Each row is a point on a tangle of strands that fork, close into loops and nearly touch. The rows are in no order.
Two points are linked if the straight distance between their rows is under 28.7. Some points are linked to none.
<899>: [ 13 -13   2 -20  -6 -30 -17 -22  -1 -17  -8  -7   7   4 -23  18  21   2
 -10  15]
<556>: [-22  -5   6   2   7  22  24  13  26   2 -32   7   2  -7  11 -10  -6  -4
   6 -21]
<877>: [ 27   6   1  -7  -8 -21  -6  -6 -11  13  12   2  -2  15 -10   7  15  11
 -11  15]
<412>: [-23  -2  12  -4   0  10  24  10  31   9 -33   0  -2   4   8   0   8   4
   4 -13]
<664>: [  3 -38   7  -5  -6  -2 -10  17   1  -5  -6   3   3  -8 -11  -7   5 -14
  31  -5]
<517>: [-10 -11   2  -6   9  -7 -19 -20   0 -27 -10 -17   3  -4  -3   6  -6   3
  -6   5]
<282>: [ 16 -19   0 -11  -2 -15 -32  -9 -14 -13   8  -8   5   5 -19   6  15  -2
   5   6]
<447>: [  3   2  -6  12  -2   7  -9   4 -13   8  16   8   1  -6  -3  -8 -12  -7
   7   3]
<583>: [ -2 -26  11 -10 -12  -6   9  25  12  10 -14   3  -5   1  -8  -2  11  -5
  25  -1]
<490>: [-20 -13   7  -3   9   1 -10 -14   5 -25 -18 -18   5  -3  -1   5 -10   2
   0  -2]
<558>: [ -2  -5  -3  -7   9 -11 -17 -23  -4 -23  -1 -14   2  -5  -1   8  -4   3
 -12   9]
<306>: [  4  53 -14   4   6  11   7  -7 -13  -8  26   5 -11   1  29   4  -8   0
 -28  -4]
<60>: [-20   5   0   5   8  24  22  11  20   2 -21  10   5  -4  13  -8  -6  -5
   1 -20]
<55>: [-26   2   5  -3   9  14   5 -10  10 -28 -18 -15   4  -1  11   8  -8   4
 -13 -12]
<96>: [-16 -19  18 -12   1 -10  -1  -3  16 -16 -34 -17   0   3  -7   7   5   7
  10  -1]
<649>: [ 12  17 -12  14   3  20  23  19  -1  36  15  21  -2  -1   8 -19  -7   1
   2  -6]
<483>: [  2  49 -16  12   2  18  14   5 -13  14  32  12  -9   6  23  -1  -4  -1
 -22  -6]
<89>: [ -6 -27   6   1   0   3  -9  13   2  -9 -12   3   7 -12 -10  -9  -9 -13
  27  -6]
<633>: [ -8 -25  18 -16  -9 -15   2  12  14  -4 -25  -9  -5   6 -11   7  15   2
  21   0]
<197>: [  1  14  -9  -7   2 -15   1 -30  -2 -20   4  -9   2  -2   8  20   7   1
 -31  11]
<42>: [-30  -6  11   1   7  17   8  -5  16 -21 -28 -12   7  -4   7   4  -8   2
  -2 -16]
<588>: [ -2  16 -11  13   6  21  19  16   3  22   7  16   1  -4  11 -12  -7  -2
   0  -9]
<691>: [  0   1   4 -10   3 -16   7 -12   9  -6 -19  -9   3   7   0  15  10  14
 -16   8]
<937>: [-10  15 -11  12   9  22  15  10   2  10   5  12   3  -7  13  -8 -11  -4
  -3 -13]
<154>: [ 23  14  -4   9 -15   5  23  19  -2  44  23  19  -7  14  -2 -15   3   4
   8   4]
<774>: [  2 -10  -2   8   5  11   5  18   0  10  -1  12   2 -11  -2 -18 -14  -5
  19  -4]
<337>: [ 17  36 -13   0   0  -8  11 -17 -12   3  22   2  -5   6  16  14   9   7
 -37   9]
<561>: [ 23  27 -10   5  -3 -10   5 -12 -15  17  27   4  -5  12   8   6  10  10
 -31  13]
<17>: [ -4 -16  -4  11  10  13 -15   9  -8 -10   4   7   8 -20  -3 -18 -26 -13
  18  -4]
<837>: [ -7   9  -5 -12   0 -16   5 -35   4 -29  -6 -13   6  -3   4  25   8   2
 -32   8]
<932>: [-11 -12  -7  14  13  19  -8   6  -4 -11   1   4   7 -22   4 -18 -28 -11
  12  -9]
<961>: [ -5 -26  15 -16 -15 -13  10  22  16   8 -21  -3  -9   9 -10   6  20   0
  21   1]
<19>: [ 11   4 -10  14  -4   8 -19  -1 -22  10  32  11  -1  -7  -5 -12 -13 -11
   6   5]
<492>: [  9   1  -3  -7   4 -16 -11 -18  -5 -12   1  -7   2   2  -5  11   5   5
 -16  14]
<20>: [  6   2 -14  16   2  13 -24  -4 -24   1  36   9  -1 -17   0 -17 -21 -18
   6   3]
<863>: [  9  43 -15   1   4   1  10 -11 -11  -7  22   2  -8   4  23   9   0   4
 -33   2]
<921>: [ 11   0   7  -7  -5 -14   0   3   0  10  -5  -3  -4  13  -6   8  14  11
   2  10]
<862>: [-24   3  -7  11  15  30   6   3   3 -21  -4   5   7 -19  17 -13 -26 -14
  -2 -21]
<700>: [ -3  56 -15   7   6  20   9  -1 -11  -1  27   9 -11   1  27  -1 -13  -4
 -23  -8]
<669>: [-22 -20  15  -6   6  -2  -7 -10  13 -25 -30 -21   5  -2  -6   5  -5   5
   6  -4]
<790>: [ 12 -18  -3   8   7  14  -6  26  -9   6   7  14   1 -11  -3 -24 -16 -10
  29  -6]
<825>: [  9  17 -11  -7  -2 -19  -6 -36  -7 -15  14  -8   1  -4   2  19   9   0
 -31  16]
<470>: [-22   1  13  -6   5   5  16  -2  23  -9 -33 -13   1   7   8  10   6  10
  -7 -12]
<271>: [-16 -18   6   3   9  16  11  15  18  -2 -26   4   5 -15   4 -18 -15  -4
  17 -15]
<816>: [ 17  34 -12  11  -2   0   8  -3 -17  22  32   6  -7  13  14   1   6   9
 -26   7]
<291>: [  6  -8   6 -17  -3 -28  -7 -21   5 -16 -17  -9   6   4 -15  18  16   8
 -12  14]
<610>: [ 14   9  -4   6  -3  -4 -14  -4 -17  12  24   1  -4   8  -4   0   0   3
  -5  11]
<320>: [-18  13  -7   9  11  27  19  10   9  -1  -7  12   5  -7  15  -8 -14  -7
  -4 -19]
<427>: [  8  -5   5  -4  -6  -9 -10   3  -6   5   1  -2  -2   8 -10   5   8   3
   9   7]
<954>: [ 11 -33   1  -7  -5 -11 -37  -3 -15  -9  11  -9   9  -1 -21   2  18  -7
  19  -1]
<848>: [ 25   0  11 -14 -15 -24  12   9   5  23  -4   1 -11  23  -7  10  28  15
  -1  12]
<12>: [ -2  -6   6 -16  -1 -26   1 -28  11 -21 -23 -13   7   2 -12  22  13   9
 -17  13]
<822>: [ 18  15 -10  -4  -3 -19 -10 -29 -11  -4  19  -4  -2  -1  -1  13   9   2
 -29  18]
<254>: [ -4  -7   6  -8   5 -14  -6 -11   6 -12 -17 -13   2   3  -5  10   5   9
  -4   6]
<782>: [  1 -32   6  -6  -3  -6 -30   2  -8 -13  -1  -8   8  -3 -19   2   9 -11
  25  -2]
<476>: [-27   0  10  -1   4  14  18   2  24  -7 -31  -5   3   2   9   4   1   4
  -2 -17]
<803>: [ 20   3   3   2 -15  -6   1  12 -10  25  17   8  -5  15  -9  -2  11   2
  11   7]
<295>: [ 16 -15   2 -15  -2 -21 -25 -14 -10 -15   1  -6   4   4 -18  10  14   2
  -3  10]
<769>: [  1 -33  10  -6 -10  -6  -2  21   6   2 -10   1  -1  -3 -12  -2  11 -10
  29  -3]
<906>: [  7  39 -14  13  -1  12  12   3 -14  20  30  10  -7   9  17   0   1   3
 -21   0]
<446>: [  9 -19  -6  11   8  14 -16  20 -15   0  11  13   4 -15  -6 -22 -22 -14
  25  -4]
<3>: [-16  -3  11  -6   2  -4  12   1  19  -1 -29 -11  -1   7   3   8   9  13
  -1  -5]
<960>: [-13  -2  10  -6  -6   3  25  16  27  20 -25   3  -7   4   3  -1   9   5
   8  -8]
<916>: [-20  16 -12  12  11  24   4   0  -4 -17  11   6   3 -17  19  -8 -23 -14
  -7 -15]
<966>: [-20 -13  10   0   2  10  15  10  24  -1 -30   0   2  -9   2  -8  -7  -2
  13 -13]
<904>: [ 18  13  -8  11  -6  11  20  19  -2  38  21  21  -3   5   2 -18  -4   1
   7   0]
<817>: [ 24  21 -10  11  -7  -4 -13  -8 -26  22  43   8  -7  13   1  -8  -2   3
 -14  12]
<445>: [ 28  13   1   4 -16  -8   5   8 -12  34  26  10  -7  23  -6  -4  11   9
   2   9]
<505>: [-15   8 -11  16   7  16  -7  -4  -9  -9  15   0   3 -17  11  -7 -19 -11
  -1  -5]
<221>: [-26  -6   3   1  10  10  -7 -15   4 -30 -11 -17   4  -6   8   6 -13   0
  -6  -7]
<455>: [ 13 -20   4   0 -11   0   1  21  -3  13   5  10   0  -2  -9  -9   3  -9
  25  -1]
<303>: [ 17  -8   3   2 -14  -3   3  18  -6  23  14  10  -4   9 -10  -6   9  -4
  18   3]
<827>: [  7   1   9 -10  -1 -18   8  -4  10   4 -18  -7  -1  10  -4  13  16  16
  -7   9]
<360>: [ -9   0  -1 -14  -2 -21   1 -38   8 -27 -14 -14   7   0  -5  26   9   6
 -26  12]
<395>: [ -7  -5  14 -12  -4 -11  12   8  20   8 -27  -8  -7  10  -2   7  14  13
   6   1]
<216>: [  2   8 -13  14   4   7 -26 -13 -21  -6  32  -3  -3 -13   4  -7 -16 -12
  -1   6]
<741>: [-21  -8  -5  13  13  24   1   5   4 -15  -6   2   8 -21  10 -14 -26 -10
   4 -17]
<416>: [ -5  -4  12 -11 -11  -7  20  19  22  21 -20   1 -12  11  -3   3  16   9
  11   1]
<624>: [ 32  10   2  -3 -13 -17   0   1 -12  26  19   7  -6  24  -9   2  17  12
  -8  13]
<15>: [-16 -26  20 -13  -5 -10   0   7  16 -12 -33 -14  -2   1 -10   5   8   2
  19  -4]
<539>: [  3  11 -16  20   7  17  -4   4 -16   9  29  12   1 -15   9 -17 -20 -11
   1  -1]
<179>: [  0  -9   7  -5   1 -10 -13  -4  -1  -7 -10  -9   1   4  -9   6   4   4
   7   5]
<342>: [ -3 -17   5  -3   0  -6 -23  -2  -5 -13  -5  -8   4  -2 -13   2   1  -5
  17   2]
<6>: [-13 -21   6   3   4   8   0  13   8  -7 -17   2   6 -15  -4 -11 -15  -8
  22  -8]
<596>: [ -5   8 -10  12   6   7 -17 -10 -14  -8  22  -5  -2 -11   7  -3 -14  -9
  -2   4]
<138>: [ 26  15  -3   9 -17  -2  13  13 -10  42  31  18  -6  20  -5 -11   6   5
   5   5]
<849>: [ -5   1  -5  11   3  10   2   7  -1   9   2   8   3  -9   0  -8 -12  -3
   8  -3]
<149>: [ 19   3  -1  -9  -2 -20 -10 -13  -7   2   5  -4   0   9  -9  10  11   8
 -15  16]

A fork is a point with three links, a tip a point with one. Leave the first point through the second and follow the links. Name the first fork or tip that comes.
<490>; <517> | <445>
<360>; <12> | <179>
<954>; <282> | <822>
<3>; <395> | <476>

A piece is all that can be reached along the links. How many separate loops has the piece of each point below (a circle has one, a figure eight two, a Y none), and how many tips (points with one link)?
<624> | loops 2, tips 1
<561> | loops 1, tips 0
<916> | loops 1, tips 0
<197> | loops 1, tips 1

Name the points in between on the shortest way along the links from the first point to the second, in order.
<476>; <558> | <42>, <55>, <221>, <490>, <517>
<556>; <42> | <966>, <271>, <6>, <89>, <664>, <769>, <583>, <961>, <633>, <15>, <96>, <669>, <490>, <221>, <55>
<427>; <12> | <179>, <342>, <782>, <954>, <282>, <295>, <899>, <291>
<154>; <15> | <138>, <445>, <624>, <877>, <149>, <492>, <558>, <517>, <490>, <669>, <96>
<790>; <505> | <446>, <17>, <932>, <741>, <862>, <916>
